Each row is a point on a tangle of strands that fork, close into loops and nearly touch. The rows are in no order.
Two points are linked if the straight distance between their rows is under 75. Some points are linked to none.
q_472: [-24 -9 1 20 7 -5 9 -13 -5 20 15 -10 16 8 8 -3 16 -11 16 32 -23 9 11 12 -2 7 -24 35 4 11]
q_231: [-4 31 20 -3 33 11 -14 43 24 7 -12 -24 -12 -7 5 6 4 4 36 11 -4 -8 31 4 -6 -1 -16 -35 -2 18]
q_948: [-48 -13 18 28 -17 -1 5 1 -33 -11 15 38 22 10 30 -23 -8 22 -3 3 -55 -6 3 8 -6 -26 -6 15 4 23]
q_150: [8 -23 -18 32 2 -13 25 -34 -2 22 -36 -7 29 9 -37 28 20 -8 -31 -10 8 -4 17 7 0 -30 -6 36 -23 0]
q_193: [-24 -15 10 4 13 -10 -16 -6 16 17 14 -9 10 6 47 -15 -23 15 32 12 -46 -7 17 19 -9 4 -37 23 -10 4]
q_717: [20 -15 -2 -19 29 12 7 17 35 34 18 -13 -22 -24 -29 -20 -26 -19 3 -35 24 -2 7 15 -8 -21 -10 -20 -30 0]
q_672: [3 -15 -13 14 11 4 27 -5 -15 42 13 -25 -8 -26 -33 10 26 -52 8 23 5 19 -2 5 -5 14 -1 4 -7 7]
q_387: [10 -12 -33 -27 -10 -5 5 -20 -10 -6 23 7 -17 -2 -2 7 15 -3 -31 -33 43 -6 -25 11 22 8 32 33 20 0]
q_531: [14 43 6 -2 3 19 -15 29 -12 -10 -14 -20 -21 -50 -5 -25 -26 47 -26 14 10 -2 -20 -18 -11 11 52 -36 -11 -27]
q_202: [-9 13 15 -6 -2 -15 15 -6 -3 -14 -11 -4 5 25 2 35 29 -20 8 19 14 2 16 -13 19 9 -16 -1 23 22]
q_621: [16 2 -7 -9 -18 -5 0 33 -19 -15 1 5 -13 -57 -11 -10 -15 4 -17 26 19 12 -38 -23 2 30 50 -31 13 -21]
q_651: [-13 -14 8 18 -23 -12 10 -8 -28 -34 18 33 15 34 0 -27 7 -8 -14 13 -24 4 -2 -6 7 -3 0 13 24 18]
q_884: [9 -48 5 -4 27 -8 12 -19 38 13 12 -1 15 10 -15 -31 -8 -27 12 -5 -3 8 10 21 9 -14 -33 0 -23 -4]
q_508: [-13 -25 -4 -4 9 3 -4 7 -1 9 15 2 3 -29 -7 -38 6 -13 19 27 -17 0 2 17 13 -5 8 21 11 13]
q_969: [-39 3 6 -10 8 -29 -33 1 22 26 -9 -9 2 21 70 -3 -36 10 33 11 -48 -1 3 12 2 16 -34 9 -8 -1]
q_845: [37 -21 10 -8 9 1 -15 -24 33 -17 -3 6 -10 1 -13 -58 -35 -13 -16 20 5 20 -4 -19 6 -6 10 -25 -2 -23]
q_967: [-21 1 -13 35 -4 -16 -18 -10 -4 3 -39 7 31 26 -11 53 0 17 -22 -1 5 -19 21 15 -20 -27 -35 31 -15 -1]
q_647: [-23 -3 7 -5 15 10 -25 7 12 19 29 -22 -21 5 33 -17 -13 13 47 7 -35 -13 19 20 -11 4 -2 22 6 24]
q_860: [-24 8 -10 5 0 15 -1 38 -26 1 29 1 -20 -29 -26 -37 6 -18 19 26 -17 -3 -13 13 -7 9 17 -14 14 29]
q_530: [14 4 -26 -13 -11 -3 7 22 -15 -16 21 7 -23 -20 -22 -4 -9 5 -35 -18 43 -3 -48 1 -10 24 26 -13 11 -11]
q_85: [3 -4 -35 15 6 14 15 -36 -34 53 29 -41 -13 7 -5 26 15 -36 12 2 0 3 -2 2 -8 16 1 42 -3 -2]
q_865: [-21 22 35 -12 -24 -12 -20 12 -2 -23 -16 23 -17 31 64 3 -33 18 39 2 -43 -12 10 -30 14 -13 -3 -30 6 10]
q_533: [2 29 41 -4 -26 19 -23 0 -12 -27 -14 11 -24 16 57 -3 -32 21 32 -2 -44 0 20 -45 8 -30 25 -35 8 13]
q_230: [-13 -34 -35 30 -1 -11 24 -34 -33 12 -6 -11 25 -11 -33 -8 27 -44 -8 25 -12 6 -16 21 -5 15 -5 48 -16 -5]
q_342: [17 -14 -27 -2 10 -26 30 47 -20 4 -5 -1 1 -52 -9 20 -22 1 -22 -22 45 -20 -50 17 -20 28 29 -15 -8 -35]
q_880: [-27 40 15 -14 -22 -14 -15 35 7 -13 -7 5 -29 23 55 22 -18 3 46 8 -11 -8 6 -9 -5 19 -39 -19 8 27]
q_138: [-8 -6 -23 40 11 -4 13 -36 -10 42 -10 -19 28 8 -1 31 10 2 -8 -1 -24 -11 17 18 -18 -22 -17 55 -23 -9]
q_999: [-20 33 19 2 -3 30 -22 37 -5 -20 -1 -2 -42 7 26 -14 -10 28 29 -3 -25 -22 22 -3 -21 -13 21 -19 18 40]
q_554: [-29 -14 22 23 -15 2 -7 -7 -24 -21 16 48 24 33 34 -45 -28 25 0 4 -45 -7 8 -20 -7 -40 6 -11 8 9]
q_265: [-35 20 26 11 -34 -25 9 8 -13 -12 -14 28 14 28 59 13 8 15 18 14 -29 -4 5 -10 12 -1 -31 12 11 26]
q_627: [22 -21 -25 7 2 0 30 -5 -4 26 19 -13 -15 -16 -40 -5 7 -43 -7 -4 30 17 -20 16 -15 25 -11 1 -12 4]
q_599: [10 11 -28 -11 7 22 0 -4 -7 23 22 -25 -23 -25 -12 18 8 -4 2 -33 35 -2 -7 23 0 10 18 21 -3 12]
q_304: [26 1 30 -19 4 13 -7 -17 37 -2 -27 -8 5 -18 -4 21 5 3 -2 -10 8 21 19 -30 30 -8 18 -26 -1 -20]
q_861: [-21 -24 19 -5 13 1 -12 6 -8 -20 27 15 -10 14 1 -58 -16 -1 26 27 -28 -9 7 1 3 -10 -14 0 18 19]
q_264: [6 49 -7 -11 27 11 17 24 2 -2 -14 -17 7 -14 -17 9 23 36 -31 -34 27 -1 -13 8 2 17 -3 -37 -24 -4]
q_9: [-27 0 -19 26 2 0 0 -22 -20 30 -15 -21 20 -5 16 26 29 22 5 13 -24 -12 17 18 -10 -15 -3 61 -2 3]
q_312: [10 -21 20 -25 25 -9 -35 -8 32 -11 -1 -1 6 28 3 -31 -27 -8 13 9 -11 -3 28 -6 21 -20 -4 -25 -1 -20]
q_106: [32 -18 2 -36 37 3 -18 -5 42 15 10 -5 -28 -6 -12 -29 -41 -12 -4 -29 26 -4 20 6 8 -27 2 -26 -18 -15]
q_952: [-4 -16 -13 -21 14 14 -16 -11 12 10 32 -9 -17 -10 2 -30 -1 1 14 -27 9 -10 3 26 10 -5 23 31 8 12]
q_244: [19 -2 27 -2 -22 2 -25 -17 10 -37 6 8 -12 26 -8 -58 -45 -12 -2 27 -8 20 4 -25 9 -9 10 -28 12 -17]
q_175: [34 -51 -20 -2 2 -30 37 39 -4 5 -2 7 -8 -48 -13 8 -23 -30 -5 -24 44 -12 -49 17 -20 28 17 -10 -16 -35]
q_483: [44 0 10 -17 4 5 5 -7 38 -8 -5 1 -3 -12 -19 3 -27 5 -32 -12 48 25 -12 -22 3 15 10 -41 -7 -31]
q_725: [-4 -23 -16 3 0 -18 15 6 -10 6 -7 12 14 -39 -31 -8 22 -43 0 31 4 16 -20 -4 14 19 16 6 11 0]
q_606: [16 10 1 0 14 -5 27 23 15 7 -3 -5 -2 -19 -42 27 19 -3 -39 -12 48 18 -21 -15 -1 18 -6 -49 -7 -4]
q_370: [8 -49 -36 14 2 -7 28 -33 -20 7 9 7 23 -10 -33 -35 17 -37 2 8 -8 12 -34 28 -16 10 -25 39 -11 -12]
q_982: [-20 -4 22 -31 19 -26 -34 20 26 19 -13 -9 -6 34 51 14 -28 2 42 0 -22 -4 17 16 14 6 -36 -15 -6 1]
q_987: [-43 -2 13 18 -14 6 3 5 -30 14 30 16 2 9 38 -11 -6 12 25 8 -52 -2 6 10 -13 -11 3 29 15 38]
q_487: [18 -8 -9 3 15 -11 5 56 -14 -5 -2 -6 -1 -69 -10 -14 -30 18 -21 0 37 -24 -42 7 -11 17 37 -32 -10 -46]
q_524: [5 47 14 -15 -32 25 -6 -5 -20 -46 16 11 -20 5 -2 27 11 19 -12 -2 9 17 -12 -44 11 2 28 -23 13 6]
q_698: [-4 5 -11 -11 -15 17 -8 3 -22 -16 41 10 -25 16 -17 -11 -2 -3 -5 -17 15 -2 -16 7 1 6 28 -1 31 21]
q_341: [-9 6 2 1 1 -15 3 -26 -1 35 10 -34 -8 49 26 49 -1 -17 24 -10 12 -1 12 1 -11 18 -36 13 -4 -5]
q_800: [10 -16 -13 -6 26 20 3 5 14 40 30 -29 -23 -23 -19 -15 -18 -10 18 -25 15 -4 5 27 -6 -1 -10 13 -21 0]
q_281: [24 -26 -8 3 -1 -10 38 35 9 44 17 -9 -24 -48 -34 -4 -21 -25 -19 -56 41 4 -25 24 -19 -1 -6 -7 -40 -18]
q_259: [-12 21 -13 20 -10 -10 -25 -10 -4 -9 -29 17 34 17 5 31 15 34 -10 -2 -8 -26 25 15 -12 -27 -2 35 4 -6]
q_810: [18 6 -10 2 15 -3 40 37 9 28 -9 -8 -3 -41 -38 4 2 0 -37 -34 33 0 -19 8 -13 10 -6 -44 -29 -11]
q_664: [-37 9 -8 52 -11 -27 12 0 -11 6 -21 9 27 2 29 22 9 4 -3 46 -32 0 17 4 -10 0 -42 39 -12 8]
q_120: [5 -36 -28 47 6 -4 19 -23 -8 26 -22 2 27 -12 -40 16 14 -17 -27 -9 -7 7 13 31 -22 -30 -27 38 -38 -13]
q_345: [19 -44 -14 11 -1 1 6 -13 11 -32 -5 34 36 25 -18 -54 0 -7 -18 17 -5 -2 -20 18 -11 -10 -21 12 10 -15]
q_458: [-20 -9 -3 39 7 -20 -3 -13 4 32 -25 -6 37 15 12 38 5 12 -7 5 -14 -11 30 14 -27 -17 -43 33 -24 -15]
q_211: [-2 -8 -13 -3 6 -3 12 2 -4 18 -1 -5 -3 -20 -21 19 31 -30 -2 17 8 21 3 -4 17 17 15 1 12 15]
q_903: [3 -11 -38 1 1 1 7 -30 -22 32 33 -24 -20 -15 -9 4 5 -29 3 -14 14 0 -10 25 0 12 14 40 1 1]
q_575: [13 30 35 -18 -20 -2 -21 7 7 -45 -5 7 -7 49 19 23 -12 -4 21 21 8 10 13 -24 19 4 -23 -49 8 -18]
q_561: [1 -18 -16 -14 11 -5 -7 35 6 15 8 -3 -9 -64 -33 -20 -11 -18 -7 12 23 0 -17 6 1 14 22 -15 -3 -4]
q_467: [-19 51 8 -6 -1 27 -19 45 -7 -19 -2 -23 -33 21 21 5 5 37 28 -24 -17 -33 12 15 -24 3 -3 -18 2 26]
q_364: [19 -56 -46 -1 -14 -25 23 -23 -16 -1 -5 22 14 -19 -26 -30 7 -39 -12 -1 10 3 -47 25 -6 14 13 44 -3 -17]
q_305: [-2 -6 4 -18 11 -6 -14 -20 19 5 -6 -1 20 14 10 24 14 7 9 -18 -1 -3 23 5 25 -11 2 13 11 0]
q_968: [31 -28 2 -5 8 -7 27 45 20 27 -1 4 -16 -48 -33 -13 -23 -4 -33 -35 43 -10 -20 8 -15 -2 2 -42 -27 -23]
q_422: [-22 -6 -23 11 -13 -15 2 -20 -31 -5 -1 4 10 -7 -10 -2 33 -7 -17 8 -10 -5 -3 10 17 -5 20 40 17 9]
q_913: [25 -9 -5 -15 -11 4 -2 -1 6 -13 13 17 -8 -11 -19 -16 -6 -9 -23 3 39 7 -28 -18 11 17 26 -10 26 -7]
q_805: [-7 44 3 -1 26 29 -1 47 10 8 -16 -37 -2 -20 -18 6 18 13 6 3 12 -2 13 10 -11 5 -10 -29 -4 10]
q_243: [28 13 18 -24 13 17 5 7 34 11 -17 -6 -16 -37 -28 36 2 10 -16 -16 23 22 8 -23 14 -5 10 -48 -15 -9]
q_581: [14 -29 -14 33 -11 3 -7 -5 -8 -44 -12 49 34 13 -34 -28 0 6 -37 19 -7 -6 -17 13 -15 -24 -11 17 8 -15]
q_124: [13 13 7 -10 29 15 6 32 33 37 -4 -26 -19 -11 -32 -9 -17 1 -2 -34 10 -3 21 21 -17 -18 -17 -44 -38 7]
q_68: [32 -41 4 -14 15 -14 23 -15 44 22 14 10 -5 17 -24 -14 -12 -37 -4 -24 22 15 8 6 11 -8 -22 -19 -11 1]
q_388: [5 -18 -8 -3 -13 -12 -8 7 -8 -7 -7 25 9 -51 -17 -31 4 -16 -3 28 -7 16 -25 -17 23 13 39 -5 16 -11]
q_639: [3 37 46 -23 -45 2 -24 -6 -15 -53 -5 8 -9 45 46 31 -8 6 28 0 -17 6 -1 -35 13 -5 -5 -38 5 -12]
q_894: [-30 16 5 6 -29 -3 -6 -12 -16 -3 -13 1 9 23 48 27 25 35 21 -17 -32 -20 21 -7 -2 -10 1 37 18 24]
q_822: [-1 25 12 -24 -3 0 -28 12 13 -24 13 -10 -9 57 7 28 -9 2 11 -18 21 -1 1 9 -5 11 -27 -35 12 2]
q_351: [0 38 9 -17 14 14 -14 35 6 -13 12 -12 -12 34 -11 -5 -7 9 5 -2 17 -9 10 8 -8 4 -22 -36 6 3]
q_28: [16 -17 -4 -13 3 -10 13 -37 15 6 -17 -2 9 19 -13 31 30 -21 -29 -21 33 7 9 -12 16 -4 9 11 -1 0]
q_104: [-22 -17 -15 41 -2 -12 9 1 -20 -10 -20 23 33 7 -16 10 22 -8 -26 35 -14 0 -1 14 -4 -17 -23 35 0 -1]
q_904: [12 26 -21 4 18 30 6 1 2 37 22 -49 -23 -8 -12 35 8 1 12 -37 15 -4 6 18 -23 7 1 10 -12 9]
q_763: [28 -3 16 -30 31 7 -33 -5 42 -5 -12 -13 -17 0 -3 -16 -35 0 7 4 9 1 26 -15 12 -19 16 -36 -12 -19]
q_504: [4 -25 1 4 26 23 6 -14 10 45 31 -26 -2 -34 -11 -14 -4 -22 38 8 -17 11 16 26 -14 -6 -14 23 -21 5]
q_103: [28 -16 -30 -6 2 -3 31 9 6 31 25 -10 -23 -30 -31 13 -6 -28 -28 -31 49 3 -28 24 -11 12 3 0 -17 -1]
q_981: [-19 -13 14 -7 -7 -23 -19 -1 5 -26 15 20 11 52 22 -20 -18 8 15 2 -15 -3 4 -1 6 -9 -17 -4 19 3]
q_663: [1 0 -11 16 3 -8 14 -47 -12 36 18 -34 -7 42 9 29 11 -19 8 -14 6 -11 5 4 -6 10 -13 49 0 0]
q_402: [19 -19 -7 -10 -2 -10 34 -31 11 24 10 -23 -11 21 -28 37 16 -30 -20 -37 31 18 5 -3 3 -2 -10 7 -7 12]
q_494: [13 37 -1 -30 -3 27 -31 7 3 -36 16 -1 -22 8 -7 -5 -13 38 -16 -17 16 -7 -3 -12 3 1 22 -31 3 -9]
q_795: [1 36 10 -17 -35 12 -6 -32 -20 -45 -8 5 1 12 14 30 27 21 -11 -13 3 5 -5 -35 21 -8 35 3 21 -5]
q_706: [9 33 11 -15 43 4 23 16 18 7 -20 -16 11 -10 -15 -20 -1 39 -38 -37 28 -12 -15 1 1 13 -8 -51 -45 -26]
q_513: [1 -7 15 -9 38 13 -10 13 37 30 -3 -16 -9 -15 -12 1 -7 -8 32 -2 -3 6 34 5 -2 -12 -10 -20 -7 13]
q_267: [1 10 -32 -13 -6 8 4 0 -24 -20 34 -2 -29 15 -25 1 10 -9 -26 -11 41 -4 -30 1 -10 31 12 -2 17 9]
q_565: [16 21 33 -19 0 4 -44 -9 5 -33 0 -9 -27 34 0 -36 -47 -2 7 29 -8 8 15 -23 -2 -18 18 -43 6 -16]
q_48: [-30 33 19 -24 -43 -27 -31 20 7 -10 -24 11 -18 27 74 10 -21 7 37 -7 -38 -6 -7 -9 10 7 -28 -14 -4 17]
q_393: [-8 -24 1 7 -21 5 -1 -10 -23 -16 -3 38 23 -30 -12 -48 3 1 -11 16 -23 13 -15 -12 14 -17 44 4 20 -3]
q_366: [-7 -18 -4 26 -1 -12 23 -11 -7 -2 -33 15 35 12 -18 9 32 -33 -17 37 -5 12 8 -10 17 1 -19 20 8 5]
q_464: [19 4 1 -29 -3 2 12 -18 7 -3 -10 -5 -8 -12 -19 41 19 -11 -31 -16 45 15 -14 -23 17 13 25 -8 3 0]
q_273: [-1 25 -15 -15 -15 12 -5 27 -17 -11 0 4 -18 -44 -19 15 17 10 -15 9 14 14 -24 -15 3 22 52 -21 19 2]
q_690: [-8 -17 5 28 20 -6 10 -33 14 59 9 -14 28 2 25 25 -6 10 21 4 -48 6 24 4 -21 2 -40 25 -26 -21]
q_99: [-8 45 -10 -10 -11 24 3 33 -35 -25 4 1 -25 -15 -21 17 34 15 -13 6 11 4 -6 -10 0 20 23 -22 14 24]
q_878: [-19 14 -6 3 -9 2 0 -15 -20 5 -11 -10 11 2 16 18 35 12 12 0 -10 -9 10 2 12 -4 18 47 15 17]
q_941: [9 19 -4 -19 11 7 18 3 6 3 -16 -11 -19 -8 -37 56 24 -14 -34 -23 51 16 -8 -19 -5 14 -5 -28 -19 8]
q_682: [-11 27 -7 10 22 23 1 44 -11 11 9 -13 -8 -29 -27 -24 13 -2 -1 16 11 -5 -5 14 -8 19 3 -23 2 15]
q_297: [18 23 0 -21 39 9 -1 27 29 8 -19 -14 -10 -7 -26 -29 -24 14 -26 -27 27 -11 7 8 -12 -13 -10 -57 -36 -20]
q_340: [-1 11 14 -23 0 -14 -9 4 17 12 7 -24 -9 55 15 48 -2 -21 28 -19 22 -2 12 10 -10 15 -43 -21 -4 -2]
q_413: [-6 14 2 -25 8 14 -29 12 6 1 24 -21 -23 22 28 0 -14 21 39 -20 -10 -17 16 26 -13 4 7 10 17 24]
q_429: [-9 -13 14 -9 7 16 -17 14 -17 -6 23 21 -28 -12 -6 -54 -24 -2 17 13 -21 -10 8 -3 -2 -15 26 -10 10 23]
q_407: [8 40 31 -32 10 14 -45 31 17 -36 -28 -18 -28 19 25 31 -20 20 29 1 -14 -21 14 -4 2 -5 -6 -56 -5 -9]
q_113: [6 33 43 2 -35 34 -15 -22 -16 -33 -11 -1 -8 1 37 -18 -25 15 10 -3 -34 23 15 -40 15 -27 41 -30 1 4]
q_36: [14 13 -8 -14 13 13 -8 21 11 -8 16 -6 -10 19 -27 -2 -4 2 -12 -15 45 5 -3 4 1 7 -10 -33 1 0]
q_871: [29 0 17 0 -2 4 -18 -36 37 -17 -15 7 25 -10 -1 -9 -4 7 -17 4 2 26 12 -17 30 -9 25 -6 6 -36]
q_479: [9 -25 23 -4 -14 -9 -12 -15 3 -37 15 28 10 57 6 -46 -24 -7 2 13 -17 6 -4 -18 7 -11 -8 -22 20 -12]
q_235: [13 -30 9 12 -7 -25 35 -41 24 36 -11 -13 7 35 -22 24 17 -28 -19 -27 5 14 17 5 2 -18 -25 6 -23 -1]
q_358: [-20 39 24 -4 -36 -13 6 8 -7 -28 -20 10 -11 16 57 40 13 15 43 9 -24 -12 14 -22 12 -4 -7 7 10 28]
q_455: [-27 -25 -1 22 18 -12 -4 -13 11 18 12 -8 33 6 21 -9 -23 20 8 20 -43 -5 11 35 -25 -4 -57 30 -29 -16]
q_774: [-12 14 21 -17 21 0 -28 26 31 2 -4 -19 -19 13 33 19 -11 -2 50 13 -11 -6 25 2 3 5 -24 -19 2 14]
q_128: [-12 -2 12 -6 25 14 -6 10 19 21 3 -13 -4 -28 1 -8 12 2 27 19 -25 3 25 9 10 -12 2 7 7 20]
q_347: [0 -3 18 2 0 -33 -10 -12 23 -4 -35 14 45 33 17 31 11 8 -1 -6 -4 -3 30 -4 15 -27 -25 -7 -8 -25]
q_115: [-3 36 15 -18 -9 33 -18 20 4 -29 -3 -6 -17 -8 12 25 28 26 18 0 -6 1 12 -19 11 -2 24 -13 19 21]
q_614: [4 39 8 -13 35 12 0 39 -1 -10 -23 -14 -3 -40 -12 -31 -5 47 -26 -1 12 -17 -11 -6 -8 12 23 -34 -11 -16]
q_897: [24 43 8 -20 1 26 -14 2 5 -29 -7 -7 -14 -34 -9 41 12 38 -17 -9 35 8 -24 -31 3 21 27 -25 -14 -17]
q_796: [15 -39 -7 -3 5 -9 -8 -19 16 -31 14 24 17 48 4 -58 -18 -3 2 8 -4 -6 -4 15 5 -6 -23 -1 7 -16]
q_550: [8 16 26 -9 -6 -6 -22 -7 9 -29 -11 7 15 28 16 5 -6 8 7 9 -8 9 23 -24 32 -2 -6 -20 17 -9]
q_667: [-22 -7 3 48 3 -25 38 -16 -11 27 -20 -13 28 18 6 28 9 -17 -5 35 -20 5 18 -13 -6 8 -51 33 -15 -2]
q_491: [-5 17 32 -5 -21 17 -19 -16 -2 -31 -4 20 9 14 18 -18 -5 15 17 3 -29 3 15 -25 21 -21 29 -9 13 -4]
q_251: [5 -10 -16 7 -6 -17 15 -42 -5 -13 -42 8 23 31 -19 17 30 -5 -46 -8 31 -4 -1 -20 20 -6 6 22 2 -4]
q_742: [21 -52 -12 -6 7 -7 4 -19 18 0 -1 25 23 -32 -17 -50 -7 -18 -5 1 4 1 -14 10 13 -7 6 17 -12 -19]
q_406: [-34 13 7 29 -29 -30 12 -8 -30 -17 -16 17 14 45 22 14 13 9 -3 16 -11 -7 15 -17 9 -6 -28 19 11 21]
q_424: [-12 -28 -8 -1 -8 2 3 8 -33 -6 29 20 -6 -15 -18 -46 11 -22 15 19 -17 8 -23 12 -6 10 7 8 15 22]
q_379: [-7 -41 2 17 25 -11 5 -20 16 10 13 5 37 11 3 -19 -5 -10 6 10 -26 0 20 26 -7 -12 -46 24 -19 -8]
q_468: [9 23 -8 7 13 31 4 -11 6 52 23 -42 -19 -5 15 34 5 -4 33 -5 -12 -8 21 10 -23 12 -5 28 4 4]
q_95: [2 -5 6 8 15 7 4 -27 19 56 13 -33 5 7 37 31 2 6 35 -10 -29 -2 24 7 -18 4 -22 40 -6 -6]
q_628: [31 -30 -29 -16 0 -8 19 -6 17 4 18 4 -19 -3 -13 -4 -10 -27 -22 -36 63 7 -32 13 6 20 2 13 -1 0]
q_515: [-2 27 6 -29 -17 27 -17 4 -17 -25 34 6 -29 27 1 -11 -11 25 4 -23 7 -8 -3 -11 -10 -1 17 -19 22 18]
q_688: [-3 46 34 -19 -34 3 -9 0 -4 -49 -11 11 -10 14 30 48 19 13 32 10 -10 -8 7 -37 14 -6 -8 -23 20 13]
q_560: [5 -35 -43 -6 -18 -17 8 -28 -24 -4 5 15 -1 -10 -15 -12 3 -29 -30 -14 30 -11 -40 17 9 19 32 43 13 -7]
q_992: [20 -34 -19 22 4 -11 -3 -16 21 -5 -27 39 44 3 -31 -3 9 -4 -35 1 8 2 14 14 -1 -28 -17 14 -7 -18]
q_750: [-22 -9 17 12 -22 5 12 7 -37 -20 21 33 -6 24 5 -19 -3 -8 6 13 -26 6 1 -28 13 -14 16 -14 27 32]
q_707: [-27 11 -9 15 -2 -29 -5 -25 9 27 -16 -16 27 30 37 35 5 14 8 -3 -20 -9 20 8 -9 2 -34 38 -7 -5]
q_353: [-11 -4 -10 2 -28 -8 8 -16 -37 -21 -3 18 6 8 -14 -6 23 -16 -26 2 -1 8 -20 -16 18 -1 46 21 20 15]
q_152: [17 -33 -24 -20 6 7 -12 -4 5 2 35 8 -24 -27 -13 -41 -16 -11 6 -24 20 -14 -23 19 4 1 27 27 -4 -6]
q_61: [28 -12 1 11 -23 -9 -3 -28 12 -20 -18 13 32 -24 -7 -23 -1 7 -36 20 -1 25 -17 -25 24 1 37 8 12 -35]
q_693: [27 -12 -6 -21 4 2 -3 -15 23 -18 15 9 -6 20 -14 -11 -4 -13 -13 -15 32 10 -8 -4 14 6 -3 -16 8 -5]
q_433: [-9 31 -7 -7 18 25 -23 29 6 12 11 -40 -31 10 6 13 7 26 33 -20 -1 -18 23 24 -20 9 -2 -3 3 23]
q_518: [17 -24 -22 14 -18 -21 11 -24 -10 -13 -37 26 35 -20 -23 1 14 -5 -43 11 16 10 -28 -17 15 5 32 15 9 -23]
q_254: [-36 -7 -6 57 -10 -15 8 17 -29 -11 -18 19 15 -12 -3 22 7 17 -19 54 -21 -3 7 12 -27 -20 -40 35 -9 11]
q_944: [42 -40 -5 -9 1 -6 23 25 22 11 0 14 -10 -41 -27 -3 -18 -18 -31 -3 43 5 -28 -2 -4 17 4 -39 -2 -19]
q_758: [-1 39 -19 0 19 18 26 27 -16 19 2 -31 3 -27 -28 -4 24 17 -24 -23 25 -8 -25 27 -12 29 -3 -11 -17 1]
q_314: [-23 9 -4 33 7 -7 13 -27 -3 49 -11 -18 22 -14 43 28 3 11 17 28 -47 3 25 -10 -21 15 -37 42 -12 -15]
q_854: [32 -35 -21 -18 5 -7 8 7 17 -1 23 12 -24 -29 0 -33 -27 -15 -11 -29 55 -12 -45 15 0 14 14 10 -4 -21]
q_632: [-1 -16 -2 16 9 -2 -15 -16 16 -11 -14 18 42 7 -7 -16 6 13 -9 9 -14 -1 22 8 9 -29 -8 12 1 -22]
q_212: [-32 6 28 15 -21 15 15 2 -35 -14 12 35 1 21 48 6 -2 9 19 -10 -33 1 0 -35 5 -23 19 -12 22 41]
q_279: [-4 16 3 0 -32 11 3 -24 -26 -28 -15 22 14 -3 5 5 30 14 -19 6 -11 9 -8 -25 28 -16 37 15 29 5]
q_990: [-23 -1 11 19 -22 -26 3 -5 -9 -34 -5 38 26 49 18 -7 4 12 -14 13 -18 -1 8 -1 2 -10 -23 4 19 -4]
q_437: [15 -49 -12 22 12 -11 24 -26 21 14 -15 17 34 -9 -28 -15 13 -22 -22 -15 -2 12 -3 22 -7 -21 -23 23 -26 -10]
q_991: [-3 16 14 0 -10 14 -4 24 -14 -24 6 19 -14 -21 -12 -25 3 -7 3 31 -9 12 -2 -23 17 -2 30 -27 21 14]
q_15: [-32 18 -1 12 -26 -23 -19 -9 0 16 -14 3 9 18 63 26 -7 33 25 -3 -35 -11 11 6 -10 8 -25 39 2 12]
q_477: [38 -56 -23 -8 -5 -22 39 9 10 20 -1 9 -7 -34 -23 -7 -7 -47 -14 -12 44 5 -53 7 -16 24 8 -11 -3 -13]
q_756: [-11 61 2 -7 11 33 7 46 -17 -22 -20 -19 -13 -13 -11 8 32 36 -2 -5 2 -7 -4 3 -13 22 7 -28 -4 17]
q_410: [-1 -12 16 -1 12 -6 -30 -8 20 -18 -10 16 20 13 11 -36 -17 19 13 13 -38 -4 29 0 17 -27 -4 0 6 -16]
q_386: [-21 8 20 -2 -4 29 -11 27 -26 0 15 18 -32 -7 20 -28 -12 13 30 1 -38 -11 6 -12 -11 -19 32 -9 16 40]
q_396: [29 -34 -25 20 -22 -3 -2 -23 -8 -25 -26 40 41 -9 -28 -33 -1 0 -40 9 9 1 -35 3 -2 -4 19 20 3 -23]
q_261: [-19 22 24 -3 -7 -9 -1 13 5 -14 -14 -2 -2 5 29 29 23 1 40 25 -11 1 23 -15 17 2 -10 1 15 28]
q_765: [-31 -14 -19 48 5 -10 14 -18 -40 6 -15 -10 30 -3 -21 12 37 -23 -8 40 -23 0 7 20 -6 1 -9 51 -12 0]
q_186: [-28 6 -3 18 -14 10 1 3 -27 18 40 -14 -22 4 23 4 10 1 32 15 -35 -8 1 11 -22 9 8 32 23 30]
q_946: [-24 13 -8 22 1 10 14 -10 -27 36 12 -22 -14 -3 36 23 14 -3 32 35 -42 2 9 -6 -15 27 -3 39 12 10]
q_148: [27 41 20 -32 -14 35 -39 -14 8 -42 4 -18 -16 13 6 3 -24 22 1 -5 4 19 2 -27 3 1 23 -29 -7 -17]
q_179: [-29 26 -7 31 -14 -10 16 -11 -13 29 -18 -18 4 -4 58 39 24 16 25 34 -42 -3 15 -12 -5 21 -13 51 -3 10]
q_638: [21 11 5 -5 26 -3 15 40 -1 7 -18 -13 11 -56 -11 -12 -18 35 -36 -5 25 -17 -24 -9 -3 21 27 -44 -20 -35]

A fork is a point with three links, a tip a point with one. Leave the first point through the second and follow the links. Name the first fork or tip that comes.
q_351; q_822 -> q_554
q_48; q_865 -> q_358
q_468; q_904 -> q_148
q_717; q_106 -> q_150
q_243; q_304 -> q_479
q_150; q_120 -> q_717

How many points has the smallest loop of links through each point below? Write - if it is on no loop.
q_805 -> 8
q_894 -> 7
q_968 -> -
q_982 -> -
q_351 -> -
q_575 -> -

A piece is all that can be reached along the links. How many separate loops has the piece of each point below (a circle has one, a figure eight two, a Y none), and how many tips (points with one link)?
q_664 -> loops 0, tips 3
q_128 -> loops 1, tips 3
q_946 -> loops 0, tips 2
q_175 -> loops 0, tips 5
